Each row is a point on a landscape with many valleys, with its height.
From any point a ball rolls to the lowest of the 2 points nearest to it. It stops when none of these is lower. Distance is the straight distance between rows; heights are no part of it.
Kat height 602: [141 149 128 144 108 155 147 116 131 114  86 179  95 122 162 114 110 153
 183 161 121  47 137 144 129 163]
Vinu height 671: [130 124 179 107 114  95 109 134 109 108 115 101 132 169 133  88  96 135
 108  95  93 199 150 106 182 117]
bupi height 355: [132 158 129  74 109  79 115 138 155 125 119 122 103 133 122  95 178 104
 120 154 132 133 159 122 104 117]
vapev height 384: [ 86  82 144 149 162  80 103 147  99  98  68 105 110  93 126 165 102 152
 110 124 113 168  83 162 174 174]
Lamev height 151: [152 136 144 135 102 181 141  67 134 153  84 119 137 170 144 109 169 109
 119 102  95  96 125 159 118 100]
Tiv height 679: [119 167 125 194  96 156 118 106 126 147 137 205 132 164 157 100 148 154
 144 155 134  85 170 142  91  80]
Somag height 373: [187 144 103 102 100 123 152 134 144 147 159 119  97 107 115 110 103  98
 134 135 121 108 148 135 105 146]
kip height 88: [164 124 160 100 152  81 174 128 119 114 105  84 103 134  92 149 115 125
 112  68  88 141  87 146 159 156]
fub height 145: [169  97 125  69 139 112 126 150  93  93 156  92 129  96  86 109  90 133
 165 129 153 179 148  77 143 155]
bimot height 623: [163 101 132 100 118 181 132 125 145 108  96 117 114 129 150 117 114 110
 158 120 111 103 126 105 139 169]
tefer height 488: [178 104 134 103 130 118  98 137 122 154 184 114  77 126 128  96 117 107
 105 122 131 146 142 125 121  97]
vogu height 239: [ 87  98 126 162 140 128  59 154  97 105 145 110 101  99 144 150 131 151
 103 120 152 188 111 169 148 102]
tised height 595: [117 140  99 150 141 116 154 164 135 153 188 136 137 154 121 117 106 131
 126  98 122 161 150  96 128  85]
geved height 442: [179 118 129 155 130 164 143 133 137 162 165 127 106 149 121 118  96 121
  90  75 128 110 141 113 117 100]
nis height 328: [143 159  93 119 116 136 165 125 159 144 186 132 144 143 114  99 157 123
 133 145 148 115 174  82  89  90]
rolam height 314: [ 94 150 110 137 112 165 140 103 144 119  99 178 168 157 159 142 163 135
 176 177 140  90 139 124 110 130]
Ruz height 287: [113 131 135  64 126 106 147 125 119 112 105  69 132 107  98 128 127  87
 142 153 126 128  91 136 116 182]
subu height 441: [115 151 120 128 120 173 167  76 146 148  99  99 174 181 130 115 130  99
 158 112  93 110 134 108 117 152]
rebo height 402: [165 149  81 120 100 162 167  99 142 162 156 120 157 146 118 106 158  96
 146 161 119 110 153 109  80 110]
mipif height 102: [ 99  77  95 180 171 142 107 143  91 113 145 119 120 104 126 170  90 149
 112  94 143 166 111 119 160 129]
duse height 624: [140 133 140 122 118 110 111 134 173 138 123 228 120 150 153  93 152 163
 119 147 150  84 215  83 111  78]
motum height 676: [159  96 202  90 107 111  83 120 112 111 105 123 121 182 163  58 114 135
 116 122  89 174 181  97 171 114]
Sisa height 301: [123 183 136 110  78  99 128  97 152 134  92  82 132 166 146 105 167  92
 133 138  73 129 131 168 108 111]
Nazav height 695: [139 156  98 195 112 177 155  98 117 165 157 195 135 138 150 128 121 154
 177 141 156  68 150 140  82  93]
gaz height 746: [ 71 144  91 135 147 116 152 124 115 155 148 123 222 116  71 135 140 131
 141 177 157 135 104  84 106 153]
zukam height 262: [130 121 162 113 125 120  85 122 132 129 140  96  97 135 140 144 146 100
  94 114 122 168 114 154 136 103]
Let height 668: [141 107 164 121 128 146 122 118 108 111 123  96 132 187 125 108 119 133
  98  73 118 185 129 106 166 111]
dukog height 462: [172 105 124 138 149 145 108 131 118 174 192 111 103 135 110 121 120 117
  77  66 126 141 124 131 125  78]
larav height 83: [111  59 128 171 185 136 111 138  83  87 106  80 111 102 103 183  76 152
 120  85 131 175 116 116 152 154]
Kitu height 156: [134 168 135 157 145 164 144 116 118 142 105 124 122 131 111 173 151 119
 139 104  92  77  90 188 115 121]
turi height 582: [166 158 117 111 109 160 169 115 156 112  92 187 124 125 148 107 116 134
 180 174 120  39 177 113 103 167]
pel height 217: [ 46  85 109 179 143 133  93 145 106  88  98 119 169 107 152 156 101 168
 103 129 134 164  92 109 173 150]
dip height 358: [124 109 162 161 114 198 126  66 161 175 138 118 168 181 158 104 124 134
 101  88 138 148 150 110 124  75]
Fata height 197: [103  93 156 152 136 150  97 127 121  84  71 125 108 144 154 114  97 154
 160 128 106 143 111 118 187 168]
Vesi height 532: [119 105 148 175 121 123  80 161 116 128 126 167  54 110 165 124 124 159
 100 118 137 148 136 182 147  95]
podi height 347: [ 49 137 109 122 157  70 138 159 133 118  94 165 157 101  98 135 119 170
 114 168 118 139 124  90 145 187]
Res height 612: [143 111 130 143 127 190 135 106 144 113  88 160 120 138 177 108 118 129
 172 156 137  89 137 115 124 165]
Zila height 267: [ 82 124 138 117 122 143 113 143 155 106 109 160 179 154 147 100 151 136
 148 154 166 137 166  78 103 121]
sona height 633: [177 104 113 104 135 139 151 128 148 121 109 111 109 118 127 111  77 136
 160  96  88 108 143 115 144 156]
masuv height 214: [116 159 123 112 140 120 141 129 166 107 119 142 175 156 136  97 153 130
 148 158 136 140 179  47 131 137]
setuk height 249: [107  94 154 132 142  99  88 159 106 125 167 105  98 115 140 159 154 114
 103 121 165 173 114 176 119 105]
miv height 696: [170 101 158  77 105 120  84 151 135 100 108 161  49  91 146 103 135 128
 126 183 151 113 134 160 125 141]
zifit height 152: [152 123  99 123 134 168 164 117 116 144 146 114 110 109 132 136 108 106
 162 113 118  79  98 148 108 158]
sakid height 185: [ 75 130 109 201 107 154  96 125 114 136 115 128 179 114 157 196 148 159
 105 102 116 128  54 196 132 102]
kap height 805: [146 117 104 104 126 153 130 142 158 123 141 146 144 128 124 110 123 116
 167 167 164  99 151  81 101 148]
Lebo height 794: [195  98  96  87 139 157 138 147 158 121 174 154 129  96 115 112 107 105
 138 160 170  88 163  55 100 153]
Dunem height 123: [ 49 137 106 184 143 115 125 153 107 133 108 138 150 100 136 175 133 165
 123 172 123 119  81 152 139 165]
Dule height 268: [155 145 137 107 139 114 151  99 114 160 157  73 128 181  98 122 166  99
  71  63 106 150  91 125 114  80]
futuv height 283: [125 170 161 101 106  98 131  95 134 133  89  79 134 177 145 107 150 105
 110  98  81 150 129 142 153 128]
Kaduf height 413: [100 165 133 121 118 144 171  91 130 125  98 110 196 180 136 101 136 117
 133 111  91 139 134 100 163 142]
gono height 524: [112 161  97 126 117 149 172  94 119 160 147  70 172 153  89 151 153  80
 155 110 115 115 121 154  93 119]
kabel height 540: [186 155 113  84  97 136 140 107 161 125 115 183 119 115 125 101 142 112
 149 159 128  65 192  95  97 138]
nizu height 157: [ 87 129 122 164 132  88 125 176 121 132 150 124 123  73 126 194 139 130
 106 140 129 150  87 195 130 108]
vumon height 133: [100 167  92 192 127 144 150 148 108 163 165 148 149 107 114 170 134 131
 142 152 144 107  99 171  92 111]
Pov height 103: [157 153 139 125 136 140 198  96 108 110 116  83 169 162  89  96 120  99
 111  73  88 122 117  97 148 150]
medit height 680: [148 158 109 101 108 103 166 137 121 126 102 141 110  80 115 142 121 115
 146 182 124  63 112 163 105 166]
fepi height 578: [137 161 151  82 112  87 125 127 175  96  76 178 127 161 132  77 155 135
 144 154 102 111 205  85 134 139]
sifom height 603: [126 165 142 108 110  99 111 115 183  99 101 209 153 160 147  95 164 138
 121 146 136  86 221  81 110 104]
dituk height 482: [172 157 109  69  81 118 132 145 146 128 148 153 109  95 100 129 156 119
 123 160 153  75 174 108  74 129]
sal height 523: [129  90 152 156 132 131  73 170 120 146 162 191  77 138 160 102 108 168
  96 142 146 140 163 138 134  67]
ruma height 581: [144 137  81 119 145 119 159 138 128 164 217  92 144 127 102 115 112 115
 127  88 130 155 152  97 122 107]
zal height 201: [145 163 151 167 110 128 123 137  81 142 145 135  79  68 123 149 122 112
 162 146 149  80  89 216 107 135]
kuvut height 434: [151 180 119 106  85 110 109 143 125 134 147 181 120 120 101 128 183 122
 113 155 157  79 190 122  87 102]
Fas height 617: [113 147 118 140 114  91  90 145 137 160 197 106 132 150 146 100 145 123
  69 129 146 184 152 129 116  63]
fafe height 318: [143  48 159 149 142 222 111  81 170 150 134 153 178 164 198  99 102 141
 167 150 179 156 159  65 149 115]
zom height 320: [ 87 125 106 127 122 138 118 134 131 160 171  99 166 126 118 157 180 113
 133 156 211 137 116 146  80  82]
Tifum height 216: [ 40 147 123 140 121 140 132 115 136 134  94 134 169 148 157 134 159 141
 142 171 121 123  83 156 132 137]
lur height 416: [136 186  82 105 116 120 165 114 142 138 118 160 164 133 101 146 148 128
 164 175 115  61 158 108  80 140]
Zural height 409: [227 140 111  94  86 134 144 107 134 116 140 131  71  91 137  97  81 109
 117 146 109  87 159 146 117 143]
zekup height 162: [ 75 112  67 205 137 158 125 139 130 146 196 148 161 125 152 157 108 173
 114 107 161 131 119 135 128  85]
lafo height 666: [ 95 114 140 157 158 149 118 112 106 108  86 100 133 123 118 162 119 142
 108  91 119 136  84 154 147 155]
gasu height 270: [ 80  93 166 127 140 133  70 147 148  78 114 187 180 159 164 106 139 182
 137 159 171 175 166  56 161 121]
Gop height 566: [109 128  76 144 145 157 143 125 123 163 189  98 148 120 102 145 123 107
 140 102 152 134 125 121  93 113]
tur height 112: [174  57 129 146 175 150 115 123 106 103 120  95  79 104 105 164 112 142
 118  68 126 133  86 144 146 160]
ludi height 324: [122 161 124  58 123  74 179 139 115 145 109  79 161 121  76 104 145  89
 142 167 106 142 105 121 123 180]
gele height 735: [ 51  91 131 127 149 137 148 131  94 130  93  93 205 115 115 111 147 135
 132 152 168 177  97  98 148 185]
zomol height 369: [129 160 131  61 106  52 149 133 137 128 141  85 134 121  94  98 159  96
 124 161 123 145 133 137 124 137]
kem height 99: [118  55 147 137 179 159  99 118  87  84  97  71  80  91 105 171 102 121
 113  89 132 154  92 149 156 162]
Sodo height 136: [146 150 119 115 118 128 148 115 162 127 137 118 142 168 128  83 116 107
 146 121 123 138 170  83 129 133]
pilo height 161: [170  82 167  84 135 159  95 108 100 100 106  99 104 145 123 112  92 142
 129  96 105 141 112 100 172 156]
som height 702: [160 123 166  56 107 114  80 131 135 105  98 117  82 108 167  96 162  99
 119 167 143 124 129 158 115 136]
malat height 183: [153 109 104 130 141  65 133 174 126 140 186 129  69  78  89 154  85 129
 108 103 140 164 135 164 127 100]
mobim height 196: [ 52 166 125 157 118 132 113 123 126 143  99 105 170 131 157 171 153 152
 110 128 108 129  58 196 136 130]
pafol height 125: [157 171 171 141 121  92 138 122 131 137 104 132  85 133 116 178 157 106
 104  80  69 114  90 200 145 108]
sanup height 176: [163 162 135 131 127 113 163 112 111 149 114 104 111 100  97 184 131  95
 132 105  87  89  76 210 105 135]
folut height 284: [ 89 122 131 119 133 137 118 124 106 151 166  69 145 142 120 131 152 110
 118 102 160 179 102 123 132 117]
gagis height 134: [174  62 140 116 163 183 128 118 105  94 124  93  97 120 102 128  79 132
 131  89 130 125 111 104 144 162]
reze height 399: [144 145 136 118 105 108  86 154 126 129 140 201  90 111 132 132 151 136
 109 152 172  93 185 123 104  95]
Padet height 672: [113 133 142 159 117  89 124 149 116 128  77 159  69  57 132 166  92 138
 156 146 112 107  85 220 137 161]
Soro height 720: [162  98 142  63 116 139  77 157 151  68 110 175 116  92 125 124 142 126
 136 178 174 117 178  77 105 157]
nik height 163: [106 161  85 202 128 144 149 125 116 160 173 145 140 104 111 200 138 136
 110  95 135 119  72 181 124  93]
kuge height 254: [ 80 115 157 123 126 133  95 134  90  91  96  93 163 150 151 127 128 154
 105  90 131 197  81 131 190 137]
Nefep height 256: [ 48 157 106 145 114 156 147  88 143 144  70 154 207 162 156 148 147 144
 168 193 113  97  99 141 116 125]
Guk height 508: [147  99 151 117 140 136  79 144 133 142 169 144  84 144 158  79 103 142
  93 130 127 160 165 113 121  72]
Viki height 240: [114 145 104 116 156  72 148 152 119 149 158 107 123  99  93 157 119 115
 143 151 120 115 106 156 120 139]
Mizu height 685: [137 135 129 117 128 110 135 160 132 105  81 171  79  74 123 136 126 141
 149 177 151  72 121 154 108 174]
Lod height 468: [224 118 140  70  73 117 113 123 167 130 124 151  72  98 146  69  98 122
 108 172 106 105 180 121 115 139]
biz height 394: [129 162 121 145 117 115 135 139 130 142 125 140 107 143 138 131 135 125
 126 111 108 124 130 160 132  99]
gebor height 118: [124 103 101 129 159 154 164 126 126 127 145  99 133 113 108 137  88 115
 160 133 120  92 103 115 139 180]
bul height 261: [ 75 147 158 130 112 116  98 130 117 116 108  78 183 162 159 115 163 144
  79  59 121 195  98 135 172 109]
misil height 371: [ 90 140 130 115 136  36 118 184 137 117 109 132 106 106 119 139 110 144
 125 131 105 163 113 155 148 133]
lisif height 667: [117 109 147 141 158 128 137 125 105 125 100  97 109  97 100 184 138 107
 108  88 115 117  52 180 140 155]
Mase height 403: [150 209 123 116  79  94 132 110 123 127 107 183 134 122 107 132 162 117
 145 157 132  49 185 129  86  97]
Kefiz height 259: [134 109 138  70 132 108 147 137 103 120 145  61 106  86 104 147 119  90
 125 119 133 145  96 156 133 157]
Basiv height 117: [165 139 158 151 143  73 138 133 138 100 108 127  94 132 118 166 133 136
  78  61  95 139  66 172 145 113]
Giv height 293: [155 154 140 144 138 107 132 115 146 151 156 101 124 167 103 129 136 120
  86  71  84 153 123 156 132  73]
bulub height 690: [145  93 138 113 109 138 105 147 115  90  81 148  47  67 139 118 113 133
 153 183 155 109 127 153 124 168]
fali height 662: [123 147 112 184 118 142 106 134 148 161 170 229 126 161 176 103 135 172
 119 153 139 105 193 103 110  68]
dof height 716: [106 132 176  67 127  95  93 148 137  84  88 138 159 135 134 107 169 119
 141 165 168 145 145  86 138 144]
Fam height 198: [183  82 190 115 138 149 113 106 120 122 103 112  64 133 131 135 147 126
  94  76 124 102  74 181 130 126]
Fav height 199: [186 101 159 133 136 145 111  92 131 155 123 110  85 145 116 121 144 122
  78  87  99 112 109 147 116  93]
pav height 257: [ 69  88 151 136 133 103  71 166 120  67 128 142 145 151 162 114 133 172
 128 151 161 194 137  80 181 115]
miteg height 657: [110 166 117 164 141 136 172 106 145 121  97 119 139 161 126 166 110 144
 128  69  62 103 114 129 149 151]
veses height 536: [115  78 171 147 136 146  53 133 103 116  92 140  61 122 163 137 124 157
 100 108 117 165 124 173 155  99]
Kurus height 785: [185 106  73 105 135 162 158 121 146 131 185 120 142 116  99 103  73 118
 169 134 140  98 150  42  99 175]
pok height 694: [116 152 138 167  72 165 130  79 153 155 117 184 167 178 177 107 166 142
 149 191 163 106 156 134  91  68]
dosob height 606: [122 132  93 159 129 116 107 158 135 169 199 147 126 138 152 118 115 139
  88 106 135 171 149 125 128  72]
Vovo height 681: [177 103 172  91 124 141  87 128 145 130 102 156 122 159 177  58 121 141
 119 156 105 146 193  87 156 104]
daval height 159: [191 101 169 103 118 170 130  69 140 162 113  80 112 141 139 104 144  98
  92 112 110 124 136 126 106 109]
Mor height 232: [138 172 125 141 124 154 158  70 126 154 135  96 169 180 107 138 171 118
  87  57 109 137  98 132  97  89]
vokeg height 138: [175 160 132 172 121 145 158 101 112 142 107 131 117 140 119 206 168 123
 103  77 101  83  53 189 120 113]
Mam height 349: [174  85 163  54 114 135 106 125 110 125 162  87 130 114 123  93 134  91
 128 142 163 163 134  79 124 140]
Zib height 62: [150 144 119  92 143 109 156 144 136 125 156  98 126 126 115  91 104 127
 135 123 119 155 146  90 148 146]
Vom height 266: [132 144  76 141 141 130 160 149 156 140 170 178 148 156 127 111 131 131
 154 141 154 101 187  56 106  95]
Rem height 326: [111  80  87 134 174 120 141 155 125 102 133 151 129  93  84 143  72 158
 164 177 145 127 151  69 143 167]
guli height 150: [135  95 163 116 108 197 107  95 121 139 105  97 112 116 154 117 151 103
 151 126 143 118 110 167 107 155]
Zel height 234: [147  99 134  96 128 109 128 139  96 125 154  79  83  72 116 154 150  90
 123 164 164 135  90 186  98 149]
vep height 141: [ 48 136 119 165 124  76 101 172 110 122 109 146 133  75 130 180 157 149
 103 180 139 157  89 173 138 141]
fako height 327: [196 149  83 115 126 146 182 100 153 158 161 106 123 134 105 110  91  99
 130  95  87  94 148 114 116 138]
teba height 708: [134 124 167  70 106 106  71 147 134  98  98 121  97 128 153  94 176 121
 123 176 160 163 138 107 134 139]
Kez height 175: [114 147 116 222 104 134 115 133 100 133 146 141 138 115 144 203 161 146
  85  77 129 110  64 194 135  82]
sefud height 61: [158 144 157  97 141 113 184 103 106 117 114  63 144 155  84 134 130 118
 101  63 108 138  91 114 160 149]
Tabet height 105: [131 148 161 134 153  70 157 139 132 113 105 110 130 123  85 184  99 138
  97  68  75 163  62 155 167 135]
Raz height 336: [127  91 148 147 122 208 142  86 182 156 145 145 164 163 180  93 125 134
 140 123 162 130 161  87 135  93]
vof height 286: [115  58 145 158 158 153  51 150 137  85 125 184 135 145 180 102 112 171
 153 155 156 175 169  61 167 111]
gos height 346: [111 119 104 112 133 134 115 126 118 147 163 131 124  98 113 141 177 115
 136 182 194 126 135 133  77 103]
tena height 739: [162 104 139  75 117 136  74 156 133 113 139 197 100  74 122 135 152 127
 126 150 184  95 200  97  84 128]
Lubo height 302: [141  57 150 154 163 202  86 105 144 109 139 165 143 151 175 104  87 162
 156 141 147 150 166  70 165 116]
Vusi height 193: [ 90 126  59 194 149 151 152 142 151 145 205 158 166 139 129 148 108 158
 142 121 148 123 151  92 115  86]
Vibu height 643: [131 131 120 138 120 135 109 159 168 155 178 220 112 153 157  75 135 147
 105 156 153 109 215  80  99  57]
gak height 135: [137  83 111  83 172  78 126 158  92 104 152  94 107  77  80 134  89 130
 149 133 138 169 121 105 158 159]
Kodud height 265: [ 88 143 114 123 149  98 148 140 127 145 145  87 141 132 113 122 146 110
 132 127 143 142 111 129 134 130]
laso height 522: [205 130 156  85  87 119 114 103 152 111 122 120 109 135 148  69 108  90
 115 152  87 117 171 108 147 139]
fis height 665: [153 109 168 141 133 142 129 108 123  95  86 107 122 193 127 113 130 145
  92  64 111 143  90 114 170 149]
babeg height 675: [121 146 126 124 122  73 153 153 116 148 107 139  98  77 104 168 115 108
 150 164 119  86  92 212 114 170]
Sifo height 179: [146 163 112 141 132 137 181  86 124 165 143  76 177 168  90 120 110  90
 128  66  92 131 142  93 116 125]
lim height 271: [ 97 163 162 112  89 124 142 108 121 116  93  64 159 174 150  93 171 109
 105  96 118 186 112 123 167 122]
Vika height 691: [175  98 175  75 124 128  69 150 161 100 102 196  94 139 168  74 139 165
 140 170 130 121 199  79 152 112]
med height 704: [163 115 132  82 123 111  84 156 151  96 102 193  94 128 136 102 118 149
 147 171 146 110 193  80 121 135]
tivit height 130: [177  60 153 136 143 147  99 131  88 127 141 110  39  90 112 162 112 130
 103  89 135 127 108 171 134 123]
Mekam height 669: [114 130 159 159 137  95 138 154 117 131 110 121 106  90 118 209 140 103
 112  92  97 136  47 207 161 136]
loz height 710: [ 97 153  83 181 128 166 160 112 107 139 122 182 155 114 129 168 108 147
 181 163 121  50 110 148 121 142]
Kobi height 377: [104 117 146 120 114 167 130  90 155 165 142 101 188 165 164  97 146 123
 122 124 169 181 140 106 120  78]
Sem height 360: [ 77 158 132  96 137  28 134 169 148 125  97 146 139 116  80 123 108 152
 107 161 111 153 117 128 140 169]
bomem height 636: [119 152 123 112 122  95 133 157 140 138 186 121 156 170 120  82 127 130
 110 111 128 184 170  71 155 104]
gever height 670: [137 150 158 158 139  96 132 163 132 121 100 147  67  80 121 173 104 132
 124 103 100 135  84 219 140 133]
Duz height 248: [ 84  82 144 136 149 126  58 144  97  86 117 110 137 133 162 128 120 177
 113 104 147 209 115 111 174 129]
lagog height 554: [176 148 139  80  87  86 139 120 167 109  90 138 104 143 140  73 124 116
 148 160  82 112 195 102 132 157]
lakom height 312: [ 99  88 104 125 169 127 131 147 113  89 143 130 160 111 118 109  97 147
 164 141 167 144 136  52 154 159]
fep height 58: [ 74 125 107 177 115 156 104 134 117 131 127 148 116 128 165 144 146 153
 132 147 167 123 128 139 119 126]
rirun height 323: [134 164 157 101  97 116 105 107 147 145 112 113 108 155 166  87 177 106
 115 151 114 145 148 154 115 107]
dimo height 756: [ 97 163  67 122 147 118 174 130 134 165 153 137 191 134  85 139 126 113
 142 162 128 115 135 103  89 127]
Gusez height 227: [ 56 108 119 181 130 111  87 154 117 104 115 120 142  85 169 169 125 170
 113 121 127 166 103 156 157 119]
Zisag height 362: [136 176 128 127 105 124 149 120 139 126 112 170 148 156 132 116 160 125
 155 161 132  76 157 132  99 116]
tupuf height 107: [126 127 105 123 164 114 163 138 110 124 148  96 146 125  85 126  76 124
 139 107 129 134 121  95 141 165]
Vetem height 164: [ 92 131 112 166 127 122 117 154 114 148 160 140 129 115 136 161 155 133
 141 138 160 135 109 188 112 109]
lano height 101: [183 131 164 127  97 177 133  65 133 164 110 102 119 141 154  82 145  98
  99 117 104  81 143 163  96  90]
zupu height 724: [ 81 124 166 102 141 130 111 132 138  81  64 142 202 135 123 117 161 126
 136 185 161 137 130  58 148 166]
bik height 184: [148  75 161  98 131 141  91 134 111  90  85 132  78 143 148  91  82 157
 154 138 103 156 142 106 170 161]
zim height 128: [ 72  87  72 180 161 143 106 161 124 120 170 142 137  95 137 148 103 153
 118 120 160 149 144 110 127 108]
rodod height 224: [115 146  53 172 162 140 177 136 144 140 174 181 141 138 129 128  93 147
 152 133 131  94 157  77 121 109]
gev height 337: [ 97 107  90 117 181  68 145 157 117 107 102 176 135  94  88 137  75 160
 132 165 131 131 148  76 146 196]
Pem height 189: [140 177 152 141  97 132 147 119  97 143 111 124  96  86 136 185 141  89
 156 128 118  72  74 238 114 133]
vesem height 705: [115 149 100 181 132 170 163 113 135 134 148 199 131 145 163 149 117 157
 171 151 123  67 142 144 118 125]
Fug height 731: [ 80 109 160  87 141 122 133 138 104  95  86 104 203 110 117  96 158 115
 146 157 186 174 107  80 157 169]
nibem height 316: [128 171 136 169 120 115 114 129 135 162 157 125 124 148 140 162 155 117
  63  73 103 136 109 174 126  58]
basar height 767: [121 183  73 141 137 118 184 132 152 156 169 129 167 163 105 123 113 106
 138 124 101 110 150  95 105 129]
kasu height 296: [ 78 112 122 129 156 121 121 149 139  96 113 147 160 135 141 133 125 158
 158 155 163 142 146  77 143 143]
Sabe height 96: [ 82 138 103 160 134 122 136 157 126 120 111 152 114 113 154 144 116 150
 143 170 132 109 117 153 119 152]
tofon height 777: [150 136  69 133 136 138 172 122 142 151 181 110 170 145 107 106  83 113
 163 125 130 100 166  67 106 143]
napo height 251: [197 102 124  50 112 104 120 143 125  92 168 109 131  95 104  92 106 109
 131 149 158 151 158  59 137 160]
tel height 132: [184 153 162 170 111 123 132 116 108 147 113 146  89 131 111 174 167 114
  80  79  90  93  74 214 120  86]
nalag height 212: [144 153 120 125 138  61 148 152 126 150 172 133  95  75 105 153 123 118
 141 115 108 159 111 182 115 110]
vesus height 470: [169 187  77 112  90 130 163  84 145 143 141 121 143 128 116 115 145  84
 165 177  93  67 157 119  73 131]
neli height 740: [ 32 137 119 131 131 144 137 121 120 152 108 116 231 125 114 135 158 130
 126 165 166 153  89  87 122 153]
Rurof height 116: [153 120 130 132 119 166 127 113 102 134 124 139  90  98 150 131 143 127
 161 141 138  92 114 167 111 150]
Ran height 264: [167 173 100 162 128 144 187  89 146 149 160 105 137 170  98 127 108 106
 126  83  62  94 165 111 127  93]
suvaz height 104: [125  67 131 115 167 116 114 150  71  86 133  88 112  89  84 147  75 140
 126 105 109 180 107 104 180 161]
Tipub height 644: [160 139  97  91 140 106 176 141 154 137 107 106 123 118  95 119  60 116
 158 116  89 100 128 110 128 192]
Zapu height 393: [ 99 123 128 130 119 157 152  96 153 129 140 110 208 174 153  84 145 117
 146 101 137 166 130  87 144 130]
vagoz height 207: [ 51  85 143 158 154 134 102 130 118  77  80 131 159 133 162 124  86 167
 125 134 107 150 127 108 195 173]
Dut height 379: [ 87 121 136 118 151  48 137 146 114 110  86 109 118  98  96 132  81 140
 127 132  88 174  88 152 170 172]
gini height 153: [158  82 122 129 140 112 110 156 114 121 162 117  56  74 111 159 106 125
 134 106 130 134 125 182 121 130]
rosu height 548: [116 170  69 142 115 128 171 118 119 182 184  97 172 123  95 162 146  91
 147 129 129 124 107 148  94  91]
pof height 299: [ 83 118 123 146 119 163 109 112 116 152 167  85 156 113 131 156 166 112
 118 108 175 171  96 158  99  94]
legad height 188: [153  85 183 115 134 151 102 100  99 116  95  82  83 138 126 129 148 116
 105  67 125 148  89 140 135 134]
gugu height 380: [118 156 129 128 116  85 116 178 140 109 105 145  80 135 143 118 115 150
 129 139 116 148 131 148 133 129]
poso height 215: [136 140 156 119 112  95 111 139 107 121 131 116  64  71 136 154 146 105
 131 158 155 111 101 224 111 133]
nes height 663: [102 122 140 144 139 146 146 125 127 106  92 106 155 168 122 141 103 150
 117  78 112 121  94 117 160 158]
Nomi height 374: [125 121 131 117 118 115  87 157 136 118 137 153 102 112 124 127 173 132
 106 168 184 120 148 118  92 118]
Fovud height 627: [ 96 146 139 104 105  72  98 155 127 130 179 121 139 159 145  76 154 125
 100 130 143 198 159  91 125  89]
Kezaf height 651: [120 143 109 141 158 104 177 128 145 132  96 122 129 133 111 140  69 143
 158  94  70 106 114 131 146 183]
doz height 415: [154 149 114 160 127 153 141 128 128 149 136 151  84 144 138 121 110 145
 100  93  81 108 144 144 122  83]
Ket height 714: [104 146  94 198 150 150 172 115 121 154 124 165 162 114  97 190  96 141
 144 131  83  63  73 154 131 157]
debid height 192: [137 156 139 131 106 160 136  43 144 163 111  81 168 197 131 134 172  98
 108  97 106 119 119 150  97  95]
kon height 485: [122 161 105 107 123 180 165  69 132 164 107  94 189 146 107 136 142  87
 164 140 109 100  92 135  98 142]
lufu height 173: [157  63 153 115 137 186  95 110 100 131 122  70 100 112 143 131 139 106
 115  99 163 130  95 147 117 147]

For each start below, name the point where the ball stops.
bomem => Duz
zomol => sefud
Fas => Duz
kuvut => larav
setuk => larav
fali => sefud
tena => larav
veses => larav

Call two points neighbours if one is among the 2 nearest of the other. Go from one point of each pair to the other, from neighbour to neighbour, staying as low as possible. Name the highest point that can't be avoided.
nes and Duz => pok
Zisag and larav => kuvut
vumon and fep => Vetem
lano and Rurof => Fav
Duz and sefud => zomol
Zib and Rurof => zifit
